The views of a scene show one set of named points, each view turned or mirrored, and shifted as a whole, with a little noise and some points left out.

Scene 1
View 1
z_638: 21  -9  10  -19  12  -13  17  -4  0  7  6  8  -11  -14  -30  15  -20  18  -6  -3  -8  17  29  -8
z_103: 19  -10  -2  -13  19  9  31  -11  17  7  -11  12  3  -24  -39  16  -21  39  -14  -13  -15  14  30  -30
z_360: 31  7  36  -23  9  -71  -20  16  -53  18  48  13  -55  14  4  -6  -5  -43  4  20  12  31  20  58
z_294: -14  21  -7  -1  35  -23  40  0  -6  48  -4  35  -2  -24  20  -15  -19  12  -71  -7  0  30  19  -15
z_713: 19  -5  22  -29  7  -44  1  6  -28  13  26  9  -31  1  -16  9  -18  -5  0  10  6  22  26  22
z_276: 33  0  32  -61  -10  -15  47  -5  -9  14  -6  7  -12  -30  -47  55  -44  68  -14  -6  -3  10  47  -6
z_566: 27  -29  11  -33  2  -9  8  -7  2  -8  9  -4  -11  -5  -55  29  -24  25  23  -1  -7  9  36  -13
z_901: 39  -6  -3  9  25  5  18  -11  13  3  -4  17  -6  -20  -30  -2  -5  7  -10  -14  -20  18  18  -11
z_141: 32  -28  14  -37  0  -4  13  -8  5  -13  3  -3  -10  -11  -62  35  -27  37  24  -2  -9  6  38  -16
z_512: -6  -33  -8  -8  19  -24  -21  0  -4  -3  25  -3  -12  13  -25  -9  -7  -19  17  7  -3  16  20  -12
z_930: 13  -17  16  -34  4  -28  7  1  -14  7  17  1  -18  -2  -33  21  -24  16  4  4  1  14  34  0
z_385: 8  -20  6  -11  15  -39  -21  7  -19  4  34  3  -27  13  -15  -10  -6  -30  13  12  3  24  19  13
z_567: 13  -14  15  -28  8  -35  -2  3  -20  8  25  3  -26  2  -25  11  -20  0  6  7  3  17  29  10
z_457: 39  -9  5  9  23  -20  -10  -2  -9  0  19  14  -24  0  -21  -11  5  -29  10  2  -10  23  14  16
View 2
z_360: 3  -3  -21  40  20  12  -23  62  49  -13  24  1  44  -17  15  -35  16  4  5  4  -14  -68  -21  -5
z_566: -20  -15  17  8  -8  7  23  1  17  2  -2  8  3  -5  -13  15  -7  -56  -35  -9  26  10  12  17
z_930: -10  -3  -1  8  4  14  11  14  26  2  4  6  3  -12  -13  -7  0  -31  -32  -6  8  -2  0  15
z_901: -5  -7  -4  16  -23  -15  1  -10  -3  11  21  -16  15  11  -31  16  9  -43  -9  -14  13  20  21  -5
z_638: -5  1  -6  7  -9  7  7  2  12  10  13  -5  3  -3  -29  1  4  -32  -27  -11  8  18  9  5
z_385: -27  9  -4  13  4  -13  -15  33  13  -5  27  -2  22  2  8  -1  9  -26  -12  -2  -10  -39  -10  6
z_103: -2  3  -5  -4  -20  4  17  -18  0  17  13  -7  -10  3  -49  12  4  -41  -32  -16  11  47  20  9
z_457: -15  -5  -7  26  -12  -23  -14  19  5  2  31  -13  36  10  -6  6  16  -28  6  -5  0  -25  5  -8
z_512: -41  13  3  2  0  -20  -6  20  -2  -2  26  -2  8  11  4  11  3  -38  -24  -5  -10  -24  -5  16
z_276: 23  -15  -2  4  -1  50  36  -8  43  14  -16  11  -13  -32  -46  -12  -9  -33  -47  -11  31  48  14  14
z_141: -15  -21  17  11  -10  13  27  -7  16  5  -10  9  1  -9  -20  16  -7  -59  -39  -9  32  20  19  15
z_713: -3  1  -12  18  8  14  -4  30  32  -2  16  4  18  -13  -4  -17  7  -17  -15  -3  -3  -24  -5  6
z_567: -13  1  -3  13  7  10  1  24  25  0  12  4  10  -11  -6  -8  2  -27  -23  -7  0  -17  -4  11
View 3
z_457: -11  -3  16  -1  -15  -23  -22  32  -21  20  -35  -4  -21  -1  19  -11  17  40  14  -11  -8  -12  -14  -3
z_103: 5  29  -5  0  28  -19  2  15  -36  -11  19  -3  1  -14  22  -12  7  -10  35  -13  40  6  12  -31
z_713: -16  -1  -3  27  -33  -37  -21  10  -6  8  5  -5  8  11  20  3  20  25  -6  -11  -17  -11  -6  -14
z_930: -15  15  -4  17  -10  -34  -7  7  -8  -5  17  3  4  6  7  1  21  9  3  -17  0  -5  -3  -27
z_566: -19  31  2  13  16  -26  4  8  -6  -21  10  12  -7  0  -14  -6  15  5  14  -21  13  1  -9  -35
z_512: -22  4  17  -17  -11  -25  -10  36  -17  15  -5  -17  -29  2  0  2  42  4  -3  -26  -11  -8  -12  -22
z_294: 20  -9  -17  -5  -19  -23  -27  29  -60  38  28  -42  24  -13  84  -1  17  -14  21  -2  27  -6  36  -13
z_276: -4  37  -27  48  13  -34  2  -22  -8  -35  49  19  40  0  18  -3  -6  -4  23  -7  28  8  14  -40
z_141: -16  39  0  24  24  -27  7  -2  -2  -33  10  24  -2  -1  -17  -11  5  11  23  -17  20  4  -9  -34
z_901: 5  16  6  -5  17  -18  -9  25  -39  5  -14  -3  -12  -15  27  -18  5  16  38  -7  29  -1  5  -18
z_385: -22  -7  12  1  -31  -32  -21  30  -11  25  -14  -11  -18  9  10  3  35  24  -9  -19  -24  -15  -15  -11
View 4
z_141: 6  8  -19  16  -32  22  31  25  2  40  -12  -30  42  -13  8  32  -16  -2  0  10  37  -12  -13  0
z_901: -15  26  -22  20  -36  7  8  42  -20  2  -11  7  -11  -19  14  14  -6  1  24  -1  30  6  -8  -16
z_638: -1  6  -21  13  -29  15  11  17  -9  8  -7  -10  9  -19  8  8  -9  -2  11  4  29  -8  -2  -3
z_457: -27  18  -29  8  -14  -6  -10  20  -29  3  6  -16  -18  -39  18  28  1  3  -5  -7  -10  22  -3  -24
z_294: -2  -4  -18  6  -24  19  -13  1  -19  -54  -6  40  -35  -20  3  -50  2  -8  38  -4  37  -17  22  -4
z_276: 23  -20  -25  20  -40  18  28  12  20  35  -16  -31  35  0  12  1  0  -4  32  12  63  -40  16  38
z_713: -8  -15  -28  -1  -7  -1  -7  -13  -11  8  8  -31  3  -35  14  8  3  -2  -9  -3  -4  -3  16  0
z_566: 1  9  -16  14  -28  21  27  19  -2  33  -8  -27  37  -18  7  29  -18  -2  -4  9  28  -8  -15  -6
z_567: -4  -7  -23  1  -9  9  2  -7  -10  9  6  -28  12  -32  12  12  -3  -5  -11  0  2  -5  5  -7
z_360: -21  -29  -40  -12  14  -24  -32  -33  -23  3  23  -53  -22  -58  25  9  22  2  -25  -14  -42  14  35  2

Which points are out of place in each view (at most two, in the order of its rows)? Write - if all are in place.
view 1 | -
view 2 | z_901
view 3 | z_141
view 4 | -

Scene 2
View 1
z_769: 17  -7  -49  10  22  -21  -13  -4  -13  -7  15  -8  22  -6  -17  -44  -19  -11  -2  19  -19  -1  2  -4
z_582: 29  1  -49  6  25  -18  -8  1  -16  5  12  -10  13  -4  -7  -30  -16  1  3  23  -10  -3  4  3
z_974: 10  23  2  -25  32  -12  14  -27  -40  28  8  32  4  -12  18  5  -15  17  26  26  0  -24  5  -14
z_528: 20  22  -19  8  25  1  8  7  2  4  -3  -21  -9  3  10  18  -10  -4  -4  37  -19  13  -2  11
z_493: 35  -15  -75  14  27  -26  -18  7  -16  -2  18  -19  28  -2  -21  -60  -19  -8  2  17  -12  -2  5  3
z_966: 22  0  -36  -17  35  -25  1  -22  -48  25  20  25  25  -12  -1  -42  -18  13  28  15  5  -29  11  -14
z_939: 22  14  -26  0  30  -6  7  -4  -18  13  3  -6  3  -2  9  0  -12  4  10  30  -8  -2  4  2
z_956: 33  5  -40  -7  30  -23  0  -4  -29  18  12  7  9  -9  3  -25  -17  12  15  22  2  -14  5  5
z_952: -8  5  3  -9  16  -24  -6  -26  -20  -7  11  32  7  -21  -10  -17  -21  -5  -3  21  -26  -10  -3  -18
z_881: 34  33  0  -20  25  -12  15  2  -16  26  -2  13  -32  -14  26  30  -14  29  8  37  4  -8  -2  23
z_201: -6  6  2  -3  16  -19  -7  -18  -12  -12  11  24  2  -17  -9  -12  -20  -8  -10  23  -31  -3  -5  -11
z_595: 33  0  -70  -6  54  -3  13  -21  -62  47  19  -9  52  13  16  -45  -6  10  58  20  17  -31  24  -20
View 2
z_939: -20  14  1  -17  9  5  -15  15  3  -11  13  6  5  -4  -1  -24  4  23  14  -13  4  -4  -18  19
z_582: 1  -11  -5  -4  -4  5  -23  8  18  16  -1  10  8  12  -3  -16  -6  -3  7  -25  18  -12  -12  28
z_881: -43  35  7  -19  33  -5  -6  8  39  -32  33  0  11  -20  -6  -22  0  35  27  -6  -14  -3  -19  17
z_956: -6  -7  -6  -17  8  -7  -18  -9  33  6  6  9  7  12  9  -21  -11  3  15  -20  1  -12  -15  24
z_201: 2  21  -5  -7  -11  8  -20  23  27  -16  4  45  -11  -5  -15  -54  7  0  -3  -8  22  5  -17  0
z_493: 18  -30  -10  5  -12  6  -28  5  22  39  -16  10  11  23  -3  -4  -15  -22  2  -34  32  -21  -7  36
z_528: -26  20  8  -6  9  14  -16  34  -9  -11  12  -2  8  -14  -17  -15  14  25  13  -14  14  -5  -16  21
z_595: 11  -44  -15  -49  6  -17  -21  -45  -4  22  -14  -4  -2  48  58  -25  -18  11  19  -20  -19  -24  -14  29
z_974: -15  16  -4  -37  13  -12  -9  -16  29  -29  16  23  -11  3  20  -54  -2  24  16  -1  -20  -2  -21  3
z_952: 8  17  -7  -13  -13  3  -20  13  33  -17  2  49  -14  -2  -5  -61  3  -2  -4  -6  14  5  -20  -3
z_769: 15  -14  -8  -2  -17  9  -27  14  17  21  -10  23  1  14  -7  -23  -6  -14  1  -25  29  -12  -11  23
View 3
z_595: 1  5  3  -6  -30  -37  48  71  -18  4  6  -4  40  -14  -3  -4  -53  -6  -4  -6  -11  1  41  16
z_974: -5  -27  15  9  21  9  29  41  2  32  -11  34  1  8  7  1  -23  5  -39  -32  12  11  16  -13
z_582: -9  0  -9  -8  -12  18  24  20  13  -21  0  4  -4  8  -9  15  -12  -25  -12  14  -5  10  13  11
z_769: -26  4  -13  -15  -11  26  26  19  14  -22  -5  -4  -9  16  -7  13  -18  -42  -4  16  -10  9  13  3
z_201: -32  -19  7  -3  26  37  22  10  15  11  -10  15  -20  26  9  11  -8  -29  -29  -21  3  12  -4  -25
z_966: -21  -14  -1  -2  -3  13  36  52  1  11  -17  21  2  7  -1  -3  -39  -19  -9  -2  1  9  32  -2
z_493: -18  11  -21  -17  -28  19  26  25  14  -37  -5  -6  -3  9  -15  15  -22  -42  6  36  -12  9  23  21
z_881: 26  -26  14  19  20  21  14  10  17  11  1  45  -13  4  0  19  16  24  -63  -21  21  17  5  4
z_952: -40  -21  3  -6  24  39  26  22  14  16  -22  20  -20  27  7  7  -20  -31  -18  -17  3  12  6  -25
z_528: 5  -4  9  1  12  17  12  -14  18  -14  17  3  -8  12  -1  29  23  -9  -45  -12  0  11  -14  -2
View 4
z_493: 32  7  -9  23  2  28  -9  15  -10  0  45  15  32  -37  10  9  -14  -10  37  38  38  16  -30  26
z_956: 13  -20  -16  -5  -3  32  -8  13  -10  12  31  2  4  -13  20  6  -13  2  15  18  24  -23  -14  17
z_881: 6  -36  -16  -11  -1  24  2  -5  -24  15  -15  -3  -52  14  28  -1  -19  17  -1  -5  9  -43  3  -8
z_528: 7  -15  -1  10  -16  21  -5  -11  -33  -15  -20  4  -34  -16  24  4  -13  5  2  13  17  8  -12  -10
z_769: 22  2  -5  10  7  24  -13  7  -15  -6  29  5  29  -27  12  6  -14  1  17  26  37  18  -28  15
z_201: 13  -7  -2  -14  30  15  -17  -9  -23  -17  3  -15  20  -1  17  0  -18  29  -16  1  39  10  -16  -9
z_939: 4  -24  -7  -3  -14  29  -10  2  -22  -3  6  -1  -12  -13  24  5  -11  4  2  15  19  -8  -15  2
z_966: 6  -25  -15  -24  4  36  -19  16  -6  13  46  -10  35  -9  21  9  -12  12  -2  18  32  -23  -19  16
z_974: -17  -50  -17  -47  -8  36  -18  7  -14  15  17  -22  2  11  33  7  -10  23  -27  1  16  -47  -4  0
z_595: -14  -44  -18  -23  -53  56  -23  36  0  21  65  0  40  -35  32  21  4  -19  12  45  20  -32  -23  36
z_952: 9  -13  -4  -23  31  18  -19  -5  -19  -12  13  -18  30  2  19  2  -17  29  -19  1  38  4  -17  -4
View 5
z_974: -18  7  32  8  17  25  -5  5  -12  -14  49  20  -34  8  -26  3  48  40  11  -9  1  -21  23  25
z_493: 16  -27  -12  28  6  -20  -17  -12  2  17  1  -9  -14  -3  5  -17  -21  -20  19  -17  14  22  28  6
z_939: -5  -1  21  21  6  6  -6  -7  0  -15  31  14  -19  3  -15  -10  1  14  1  7  7  -22  16  11
z_528: -4  4  27  27  -6  6  5  -15  10  -31  19  14  -10  0  -19  -16  -20  20  -17  19  6  -38  7  4
z_881: -20  19  30  33  11  35  10  -7  15  -48  61  21  -9  13  -30  2  8  42  -1  11  -8  -27  14  24
z_952: 3  -8  18  0  3  -6  10  -2  -8  -11  -2  9  -23  -14  -37  0  32  43  -4  -41  4  -12  21  23
z_201: 5  -7  19  4  0  -7  15  -6  -3  -16  -7  8  -18  -16  -38  -3  18  41  -11  -36  5  -18  17  19
z_956: -3  -7  9  26  16  7  -13  -3  -1  -4  37  5  -18  5  -9  -5  9  7  21  -9  3  6  28  17
z_582: 8  -15  3  26  6  -8  -10  -10  4  1  14  0  -17  -1  -5  -13  -9  0  9  -9  9  3  23  9
z_769: 13  -23  0  17  2  -18  -9  -9  -1  9  -5  -2  -19  -9  -10  -12  -7  1  7  -24  14  6  25  10
z_595: -6  -16  16  12  28  9  -52  6  -31  42  53  10  -55  17  22  -13  37  -21  43  17  17  5  34  8
z_966: -1  -13  12  8  19  3  -16  4  -16  12  29  7  -33  1  -13  -1  36  15  24  -26  7  8  32  19
View 6
z_952: -7  -11  -2  12  -11  43  27  -13  0  8  28  18  19  5  -29  -34  -28  8  7  12  6  29  27  -1
z_966: 12  -6  14  20  -44  21  20  -21  6  -9  17  -7  10  1  -33  -25  -21  16  -15  -7  28  -7  20  -16
z_956: 9  -11  11  10  -35  14  2  -2  15  -24  1  -13  3  3  -32  -9  -6  9  -8  -3  19  -4  29  -15
z_201: -10  -18  -2  8  -5  48  22  -8  3  4  23  19  20  3  -35  -29  -20  3  10  16  4  31  34  -1
z_528: -22  -13  -13  -21  -8  17  -16  29  13  -31  -3  9  -3  24  -32  -11  -14  -6  19  17  -12  31  44  -10
z_582: 8  -7  2  8  -20  12  11  11  13  -15  5  -14  -5  8  -17  2  -3  8  3  -6  8  11  20  -1
z_493: 25  0  4  22  -20  4  29  13  15  -5  6  -29  -14  2  1  21  6  11  2  -21  10  8  3  14
z_939: -8  -9  -4  -6  -27  14  -6  12  10  -26  3  3  -1  17  -33  -18  -16  2  3  8  4  13  37  -16
z_595: 22  23  18  9  -90  -32  2  -1  6  -36  14  -23  -25  27  -15  -25  -29  29  -34  -33  33  -32  10  -34
z_769: 11  -4  2  16  -14  18  27  6  10  1  13  -13  -3  5  -8  1  -7  10  5  -8  5  18  11  10

Which points are out of place in each view (at most two, in the order of its rows)? Write - if all are in place.
view 1 | z_966
view 2 | z_939
view 3 | z_201
view 4 | z_974
view 5 | -
view 6 | z_952, z_595

Scene 3
View 1
z_105: 34  -4  -43  5  10  -22  16  7  -28  5  -16  -11  -11  -15  -18  -2  -4  13  -21  -11  47  3  -19  -8
z_164: -19  -4  7  -22  9  -8  -12  -19  -40  -16  7  -4  -16  16  -17  -1  -10  10  2  -6  27  43  -6  -12
z_345: -10  12  -6  -16  7  -28  -14  13  -25  -19  2  -17  -28  -10  -7  2  8  10  -11  -39  30  21  -31  3
z_196: -10  4  -8  18  -10  -34  -1  -26  -26  -25  3  19  -17  -36  -8  0  0  25  -13  26  4  6  34  -14
z_5: 42  -10  -43  -2  14  -20  19  7  -20  4  -17  -7  -5  -18  -12  4  -9  14  -16  -2  43  7  -13  -11
z_783: -22  7  7  -2  -7  -37  -11  -14  -18  -35  9  14  -22  -34  1  5  6  25  -6  11  -1  19  26  -6
z_295: -49  3  34  -43  6  -27  -30  -12  -18  -43  18  6  -22  -6  2  11  3  14  10  -6  -2  53  10  -4
z_264: -27  18  6  -21  6  -29  -22  13  -25  -25  5  -20  -34  -4  -5  0  12  6  -9  -48  27  28  -36  7
z_540: -18  -11  11  -39  6  -32  -10  -13  -4  -40  7  19  -10  -32  8  20  -4  20  9  26  -6  41  33  -13
z_419: 13  10  -24  -12  7  -39  2  26  -8  -16  -8  -15  -22  -36  1  8  12  12  -18  -32  27  5  -25  7
z_311: 12  4  -28  37  -6  -21  11  -19  -44  1  -7  -1  -17  -13  -23  -14  -7  19  -23  5  34  -5  1  -13
z_847: -8  -4  5  -51  12  -37  -10  13  7  -40  0  5  -13  -34  13  23  4  15  3  -6  4  41  4  1
z_433: 2  -12  -9  -25  8  -25  2  -9  -14  -25  -3  11  -7  -24  -1  13  -8  19  0  21  12  30  18  -12
z_558: 19  2  -29  6  0  -34  9  2  -17  -13  -10  1  -14  -39  -4  3  2  21  -19  4  20  1  5  -7
z_443: -10  -20  4  -17  5  -14  0  -36  -25  -26  7  26  -3  -12  -6  10  -17  20  7  45  5  38  45  -24
z_127: -9  -9  3  -51  19  -24  -10  8  -8  -29  3  -2  -14  -12  4  17  -1  11  6  -13  17  46  -9  -3
z_343: 12  -4  -22  -1  7  -21  5  -9  -27  -9  -5  2  -11  -14  -14  1  -6  15  -13  6  29  16  2  -12
z_86: -43  15  21  -36  9  -24  -32  8  -25  -30  14  -20  -34  6  -4  2  10  4  -1  -49  21  44  -34  6
z_676: 3  17  -18  -5  4  -33  -7  25  -21  -12  -4  -26  -30  -16  -7  -4  12  10  -19  -50  35  9  -42  8
z_838: -13  3  0  -20  6  -26  -9  -1  -21  -23  4  -3  -18  -12  -2  5  2  11  -4  -11  19  30  -6  -5
View 2
z_540: -14  -1  10  36  11  8  -36  7  30  -10  -18  -7  -17  -29  2  10  -37  11  -5  25  -21  0  21  -16
z_295: -36  13  25  40  10  -5  -29  -6  20  -9  -23  -21  -7  -18  -24  17  -56  21  -13  26  1  -12  10  14
z_311: 35  -12  0  -7  -24  14  1  23  -13  -6  27  -35  -3  -23  0  -26  10  3  -17  -27  29  6  19  7
z_847: -18  16  0  34  29  -13  -21  11  26  6  -18  -24  -15  -16  1  9  -44  22  23  7  -7  -22  15  -16
z_127: -15  17  8  29  17  -28  -15  -2  27  6  -11  -37  -13  -18  -6  9  -38  19  18  4  2  -19  4  6
z_676: 3  22  -4  7  16  -17  13  21  -16  13  9  -49  2  0  -16  -17  -26  27  24  -36  47  -35  6  15
z_264: -25  29  16  21  17  -21  3  7  -12  4  -4  -46  8  4  -35  -2  -49  31  5  -17  49  -34  -2  33
z_196: 12  -14  5  14  -9  38  -23  26  -1  -16  2  -8  -7  -26  1  -14  -13  6  -25  2  3  7  32  -14
z_443: 6  -16  18  25  -19  12  -36  -1  32  -16  -5  -15  -20  -42  8  8  -15  -2  -26  25  -24  22  20  -8
z_86: -33  29  25  30  14  -27  -5  -5  0  3  -9  -46  3  -1  -37  8  -55  29  0  -2  37  -28  -5  36
z_345: -7  21  6  14  13  -18  3  10  -6  7  3  -46  -1  -4  -17  -9  -32  23  12  -21  37  -27  3  18
z_419: 11  16  -11  6  18  -15  7  22  -8  13  9  -41  -2  -4  -4  -17  -19  22  25  -32  34  -29  9  2
z_838: 2  10  4  15  5  -11  -7  8  8  3  1  -36  -9  -16  -8  -5  -23  16  7  -10  18  -14  7  7
z_343: 21  -4  0  9  -7  -3  -6  13  8  -1  14  -34  -12  -24  2  -13  -4  7  1  -13  12  0  14  1
z_558: 23  -4  -12  5  4  11  -7  29  -2  3  13  -24  -9  -19  10  -22  -3  12  9  -21  12  -8  21  -16
z_105: 37  2  -11  -5  -6  -16  8  19  -1  10  27  -49  -9  -20  10  -23  10  10  19  -36  25  -8  9  2
View 3
z_433: 6  -20  20  19  9  -17  -17  27  0  7  -2  -18  -16  -7  0  7  9  -21  -17  32  -39  3  13  -7
z_540: 6  -33  4  19  10  -24  -49  27  4  -3  12  -26  -14  -23  -10  12  14  -14  -23  33  -35  -4  -3  -6
z_5: 5  8  36  14  8  1  41  27  -7  21  -31  -7  -28  27  14  -7  -3  -26  -10  31  -37  26  31  -10
z_847: 8  -9  2  12  5  4  -24  18  10  -8  2  -27  -36  -26  -7  3  -1  -6  -21  31  -27  11  -29  -6
z_264: 24  32  11  -8  -4  45  10  -3  15  -5  30  -5  -3  -3  -1  -11  -12  2  -17  12  -10  7  -12  8
z_343: 13  -3  28  13  10  -6  12  23  -2  14  -1  -4  -8  18  7  -5  7  -20  -12  25  -32  8  31  -2
z_838: 14  7  18  8  2  11  5  15  5  5  9  -11  -10  3  2  -4  -1  -12  -17  20  -29  7  7  -2
z_783: 12  -21  8  10  20  -20  -33  15  7  -8  22  -6  -7  3  -13  8  18  -3  -9  26  -11  1  13  9
z_443: 7  -38  21  30  8  -40  -41  33  -4  12  13  -17  9  -9  1  15  21  -31  -20  32  -51  -19  34  -9
z_295: 17  -8  -1  11  -4  9  -51  9  15  -9  46  -21  9  -34  -9  6  3  -3  -25  16  -29  -19  -17  0
z_86: 25  28  3  -5  -13  49  -6  -3  19  -8  43  -12  8  -20  0  -10  -13  2  -24  6  -21  -6  -20  5
z_164: 18  7  23  10  -9  15  -7  15  4  14  28  -10  20  -10  11  -2  -1  -19  -21  14  -45  -16  19  -4
z_345: 19  26  17  -4  0  34  18  5  11  1  16  -6  -12  6  2  -12  -10  -2  -15  14  -13  12  -2  6
z_196: 10  -28  18  17  29  -36  -22  22  3  2  15  3  -5  22  -10  10  23  -13  -5  28  -12  4  40  8
z_105: 10  15  39  8  9  6  45  22  -4  19  -22  -1  -21  33  13  -12  0  -23  -8  27  -30  26  35  -4
z_127: 12  2  10  11  -5  18  -10  17  6  2  7  -28  -17  -26  2  0  -6  -14  -24  25  -41  0  -20  -11
z_419: 13  18  17  -2  14  18  28  9  9  0  -10  -5  -39  20  -3  -11  -7  0  -8  25  -5  34  -2  6
View 4
z_105: -11  63  23  -6  6  -17  24  10  -2  1  -18  -34  -22  -17  -31  24  -3  0  1  -10  22  -3  2  0
z_419: 2  38  14  10  19  -29  29  -12  5  -12  -9  -30  -18  11  -22  37  8  -9  6  6  29  -2  11  9
z_343: -7  43  20  -13  8  4  11  31  0  1  -11  -34  -14  -20  -28  2  -2  7  4  -17  11  -4  1  -6
z_433: 5  12  13  -23  11  20  -2  11  1  -16  0  -5  2  -28  -19  9  -3  15  5  -16  3  8  7  13
z_86: 29  11  3  -19  30  36  37  -11  6  -6  3  -48  31  45  -47  21  9  -15  22  14  40  -15  1  -5
z_127: 19  18  10  -28  17  30  15  -20  -2  -13  1  -12  21  1  -39  29  -4  5  13  2  23  -1  2  15
z_311: -16  38  19  6  9  -13  14  56  7  -1  -13  -46  -33  -14  -16  -8  10  2  -2  -20  8  -5  5  -17
z_5: -15  66  27  -7  4  -22  18  12  -5  1  -19  -28  -27  -29  -27  22  -6  6  -1  -15  17  0  5  2
z_295: 33  -24  -1  -27  29  55  8  1  8  -19  17  -19  39  21  -31  7  6  2  21  2  16  -4  5  6
z_676: 4  45  11  8  22  -19  44  -7  6  -4  -11  -51  -11  27  -32  33  10  -17  9  10  39  -11  4  -2
z_838: 7  25  12  -10  15  11  18  6  3  -8  -3  -32  1  2  -30  17  2  0  9  -4  20  -3  4  3
z_264: 20  22  5  -5  26  14  39  -9  6  -6  -2  -52  12  43  -41  26  10  -16  18  14  40  -14  1  -5
z_540: 20  -19  6  -26  17  36  -10  3  6  -27  14  8  19  -17  -12  9  -2  16  10  -11  -3  12  12  19
z_164: 12  22  12  -29  16  43  16  25  -1  3  -3  -42  17  1  -44  -3  -1  3  12  -11  18  -9  -3  -11
z_345: 11  32  11  -5  22  3  35  -3  5  -5  -6  -45  3  27  -35  26  8  -13  14  7  36  -11  2  -2
z_196: 1  -9  7  3  15  3  -4  43  11  -21  5  -15  -15  -15  3  -9  12  10  3  -20  -7  6  17  0
z_847: 24  1  6  -20  19  19  9  -30  3  -24  8  4  17  0  -25  34  -3  7  11  3  17  9  10  27
z_443: 6  -9  12  -31  10  44  -17  38  3  -15  8  -1  11  -40  -15  -16  -6  25  4  -29  -15  12  8  4
z_558: -7  30  16  5  11  -21  9  17  5  -14  -8  -20  -26  -17  -10  15  6  4  1  -11  9  5  11  7
z_783: 13  -18  2  -2  24  14  3  22  12  -25  10  -13  2  2  -5  0  13  5  9  -9  2  5  14  6

Which points are out of place in each view (at most two, in the order of its rows)? Write - if all are in place.
view 1 | z_838
view 2 | z_264, z_419
view 3 | -
view 4 | z_105, z_343
